Points on a hilly landscape, in no order, each with its height.
From any point a ball rolls to the lowest of the 2 points nearest to it. It stops when none of these is lower. Distance is the straight distance between rows; heights are no part of it.
vibu: [139  92 113 143  83  91  80 109 131  94 105 109 132 182 143  78 107  96
 121 157 145 134  85 203 138]  (h 6.11)
Gimar: [108 141 120 144 126 130 100 140 183 115 110 152  98  85 119 185 154 160
 156 169 141 109 137 100 105]  (h 4.19)
lobu: [158 122 130  75 133 189 137  92 147 108 174 127 116 106 188 158 136 103
 158 120 158  94 194 137 117]  (h 5.49)
Fafem: [ 93 148 170 136  59 126  88 106 157 122 162 115 123 102 159 167 145  93
 143 142 179 140 191  94 149]  (h 3.81)
vev: [120 160 108 130 173 116  92 152 211 113  73 132 135 128 108 157 157 182
 145 150 123 136 104 110  89]  (h 2.95)
sofe: [ 72 180 163 150 102 123 112 108 151 149 151 124 135 126 130 148 137 117
 131 125 132 192 156  82 152]  (h 2.38)
Digod: [147 110  89 119 107 160  95 118 186 101 135 128 118 111 130 179 168 131
 183 161 160  77 132 117 124]  (h 6.16)
rasom: [101 164  95 142 183 167 125 133 155 133 166 168 107  81  98 198 154 173
 111 119 109 151 131  87  97]  (h 3.74)
Gopag: [127  86 131 136 118 149 204 129  83 124 161 124 100 130  83 115 106 122
 125 138 122  65 157 138 151]  (h 3.05)
pono: [149  83 100 119 131 174 182 125 127 119 153 118 113 136  88 131 114 141
 156 148 120  67 150 137 148]  (h 2.15)
zeg: [144 103 123  91 184 152 173 130 106 157 115 132 127 147 129  93  92 146
 133 122 108  95 130 155 110]  (h 5.94)
zamu: [131 131 102 133  85 153 112 109 163 111 159 131 123  91 145 194 166 120
 179 139 156 109 157  90 141]  (h 5.53)
Muti: [109 123 138 113 139 127 111 156 148 125  85 147 110 105 127 144 128 144
 152 156 150  93 136 131 101]  (h 3.60)
tupaz: [171 117  83 137 134 114 128 131 140 120  88 106 167 144 159 113 100 137
 134 115 107 122  86 162 141]  (h 3.80)
siso: [119 145 169 169 101  64 101 164 165 115  62 117 114 129 107 110 142 158
 138 156 121 154 115 116 127]  (h 2.88)
tulil: [119 142 156 112 179 165 189 128 107 168 151 143  97 133 117 101  92 139
 127 126 101 120 145 118 114]  (h 5.50)
Nulog: [118 165 128 149 128 184 163 133 118 147 204 141 100 108  87 148 131 130
 111 114  98 158 128  66 156]  (h 4.67)
dap: [175  98  90  85 134 207 117  82 165 110 151 120 123 126 183 144 137 116
 160 135 157  79 153 170 114]  (h 4.60)
Lat: [148  94 116 128 136 132 160 143  29 147 142 127 164 114 110 118 119 108
  85  87 117 118 102 144 149]  (h 5.96)
tigiz: [117 137 146 149 104  95 141 158 109 136 106 115 147 140  99 107 146 124
 128 105 108 161 111  95 159]  (h 7.37)
ruta: [138 126 142 137 135 146 161 165  44 180 146 137 142  92 109 125 129 112
  95  94 126 115 116  89 139]  (h 6.56)
vifer: [ 95 179 129 137 157 145 121 106 193 123 144 144  99 157 114 131 114 157
 146 148  91 176 128 119 125]  (h 0.78)
vug: [117 115 134 145  70 140 151 110 116 114 148 113 119 141 131 110 116  93
 137 126 123 120 138 142 184]  (h 2.71)
nunir: [111 156 147 136 115 134  82 100 177 139 124 120 128 145 183 111 112 105
 163 149 150 129 126 143 128]  (h 5.44)
deros: [122 114 167 166  71  63  82 150 141 115  65 110 121 136 132  98 137 120
 133 156 149 131 111 149 137]  (h 3.42)
rerib: [135 113 126 129 111  84  99 155 108 117  75 112 183 149 114 116 149 118
 128  93 129 152 106 127 143]  (h 7.50)
rugin: [ 94 188 150 154 136 107  96 117 164 149 131 121 156 150 111 134 149 140
 140 110 111 206 117  79 140]  (h 1.77)
Puno: [106 179 123 150 133 182 147 100 147 123 234 150  88  98 119 175 128 131
 106 122 101 182 167  78 143]  (h 5.03)
Minib: [ 95 154 154 111 150 130 150 146 119 147 121 145 116 133 116 117 119 134
 135 122 108 145 137 102 122]  (h 5.14)
zub: [133  77 114 117 108 120  92 134 119 108  94 136 110 115 151 118  96 109
 121 173 167  74 117 195 101]  (h 3.87)
mil: [135 118 116 114 123 139  97 105 142 127 109 119 148 142 174 112 114 107
 146 126 134 121 109 172 132]  (h 4.75)
sigo: [172  94 134 141 143  32 195 171  86 116  79 107 123 176  97  54 121 156
  92 108 103 128 103 127 116]  (h 6.85)
Rupu: [181  99 137 155 127  18 164 179 110  95  39  98 122 144 124  75 108 159
  98 122 122 135 108 145 108]  (h 7.04)
lusad: [ 97 150 173 146 102  92  61  91 150 152 116 103 153 164 171  94 119  93
 148 135 162 153 128 138 136]  (h 5.93)
Kem: [156 101 102 157  85 115  53 129 166 104 103 107 137 150 154  99 114 104
 139 170 166 104  76 193 116]  (h 5.65)
Zipiz: [ 98 141  86 156 144 129 103 114 197 101 143 163  62  71 108 211 156 191
 138 175 123 133 144 112  88]  (h 4.56)
riki: [124 100 125 137 109 118 141 160  91 128  95 129 138 100 104 144 133 131
 133 123 136  93 132 122 141]  (h 4.74)
Robek: [163 141  76 125 169 197 160 129 158 144 151 126 144 119 115 152 142 164
 155 119  98 105 115  98 134]  (h 3.71)
Zit: [162  74  84  92 138 186 145 106 131 115 139 126 130 134 135 132 115 132
 149 142 134  73 145 181 134]  (h 3.41)
mizo: [110 138 144 120 102 141 130 112 108 156 138 135 137  97 181 136 111  99
 136 117 133 127 154 122 140]  (h 7.59)
pider: [132 119 109 140  91 150  63 112 188 103 122 109 153 138 135 152 164 108
 175 146 175  98 118 136 135]  (h 6.69)
Buveg: [158  93  85 106 138 151 124 116  69 126 126 129 181 114 140 138 124 114
 109  93 119 118 110 171 144]  (h 6.64)
dorug: [106 138 157 112 154 160 164 160  75 168 164 150 116  88  94 149 136 127
 114 112 133 114 155  76 117]  (h 7.02)
zani: [158  89  92 106 141  95  96 121 102 104  79 131 156 139 152 119  94 127
  94 148 139 119  83 213 103]  (h 7.49)
losan: [ 95 195 133 130 174 154 111 135 146 159 150 148 137  93 125 166 148 149
 120 107 105 179 119  80 113]  (h 4.17)
Fude: [117 147 157 125  85 166 141  83 147 111 184 108 123 157 151 113 117  87
 143 120 130 146 176 123 171]  (h 1.86)
doki: [111 125 145 135  92  82  75  98 103 148 103 117 169 139 176 108 117  88
 118 113 148 159 110 162 143]  (h 6.45)
tater: [100 163 170 126 155 110 163 156  80 173 137 150 107 138  89  92 133 128
  94 107  96 167 114  71 127]  (h 4.80)
vis: [118 118 125 115 112 121  72 131 150 108  90 112 176 153 117 135 161 113
 157 114 155 127 111 134 136]  (h 7.16)
Livig: [127 125 166  96 176 156 195 129  62 179 157 133 114 163 106  64 115 117
 104  95 104 128 126 124 119]  (h 5.84)
Fulo: [152  87 107 133 133 120 159 170  65 131 104 119 164 121  81 124 123 134
 110  97 119  96 109 134 143]  (h 5.40)
saz: [162  75  72  95 160 136 116 134 111 120  89 130 160 117 137 139 105 143
 115 136 143  75 109 194 102]  (h 7.91)
ferid: [108 147 151 115 116 146 144 119 126 138 160 153 106  70 164 174 123 119
 142 132 141 118 180  92 124]  (h 7.67)
popav: [140 120 151 159 114  76 171 185  78 130  92 115 136 135  71  96 144 140
  95 102 100 139 102  93 142]  (h 7.17)
rop: [156 143 149  83 132 190 155  96 158 100 221 129 103 110 161 162 142 113
 140 112 136 126 220  99 127]  (h 5.72)
Pitir: [ 87 170 173 169 111  83  63 134 195 133  92 130 107 127 127 129 141 145
 149 171 141 162 121 116 110]  (h 2.43)
gidur: [ 89 163 156 115 150 161 154 131 108 150 188 166  91  76 118 173 130 130
 108 123 126 146 177  73 111]  (h 7.32)
ber: [157  91  83 126 104 141  65 107 148 105 125 127 124 123 182 116 106 101
 121 182 171  85  85 217  97]  (h 4.89)
Vose: [138 164 138 111 133 185 157  99 157 100 252 141  80 103 129 188 138 125
 111 123 113 157 209  79 130]  (h 5.34)
rido: [149  93  96 102 137  89 121 116  59 109 102 135 175 141 131 122 110 116
  82 109 116 146  87 196 136]  (h 7.14)
besa: [127  95 139 141 101  87 113 159 116 103  65 122 125 122 112 113 125 133
 126 146 135 102 115 155 131]  (h 4.04)
vad: [131 152 140 127  84 156 111  86 172 114 202 117 122 103 182 189 149  95
 154 128 168 129 194  89 141]  (h 4.66)
nabu: [162 100 110  93 186 105 166 136  67 152 100 130 158 159 134  82  93 138
  99  95 103 124 102 172 107]  (h 6.40)
kir: [140 168  93 147 157 197 153 136 151 135 183 136 121 119  88 159 146 154
 137 113  87 148 113  78 142]  (h 4.27)
nodap: [110 114 134 113 100 116 113 104  70 145 120 131 163 111 175 125 113  85
 105  99 140 144 131 161 147]  (h 7.00)
gogiv: [131  88 129 120  97  55 125  98  88 104  99 116 133 194 131  67 125 104
  98 130 120 145  90 193 147]  (h 6.42)
vome: [118  82 136  92 129  93 156 102  54 116 115 129 129 184 118  70 125 104
  91 110 113 133 116 178 135]  (h 6.47)
rugo: [128  88 146  80 157 154 186 103  50 139 150 126 121 166 120  72 116 105
  95 100 110 115 139 172 128]  (h 6.17)
Pevu: [134 156 136 141 145  92  66 145 212 116  63 114 143 162 131 122 146 153
 158 153 144 142  89 127 102]  (h 2.50)
futi: [118 160 156 174 110  84  39 125 197 139  92 104 132 155 148 100 130 127
 163 165 163 140  98 134 105]  (h 1.82)
ledu: [104 110 141 146  86 125 186 131  84 127 138 119 107 137  92 106 128 112
 117 128 111 109 141 114 171]  (h 3.39)
mip: [185  94 105 110 173  54 184 148  84 124  93 114 142 182 118  59  96 150
  90  96  96 138  95 157 108]  (h 6.68)
gaf: [ 79 188 153 137 165 139 131 138 113 167 160 164 101 114  96 133 137 146
  90 116  95 199 122  69 116]  (h 4.52)
vetu: [111 166  99 120 190 150 121 148 177 131 111 149 128 103 111 177 152 183
 136 132 115 125 117  97  94]  (h 3.33)
fesa: [173 123  66 128 150 167 146 120 170 133 111 112 154 127 158 135 120 150
 161 127 109  89  99 140 142]  (h 2.58)
repe: [126  93 130  98 125 144 112 134 138 117 114 148  90 101 157 142 114 117
 154 166 175  62 158 154  93]  (h 2.55)
nomi: [172 116 160 170 140  39 203 197  71 128  90 102 119 148  63  68 141 165
  79  98 106 128  99  86 114]  (h 7.01)
Diro: [109 181 125 152 162 114 129 143 170 132 124 135 128 145  97 129 133 163
 132 123  85 184 104  94 128]  (h 1.26)
vodip: [ 81 174 168 138  79 132 122 102 154 128 197 133 113  99 139 177 140 106
 114 133 149 176 195  73 146]  (h 3.04)

For each start below, name the point where the ball stops.
zamu | vifer
sigo | futi
gogiv | repe
Rupu | futi
nodap | fesa
rop | fesa
rugo | futi

Call two points neighbours if one is among the 2 nearest of the other. Go from one point of each pair to the other, from neighbour to neighbour, staying as low as possible. Name the highest point that can't be avoided.
pono and futi | ferid
futi and repe | Zipiz
pono and Fude | ledu
Fude and fesa | rop
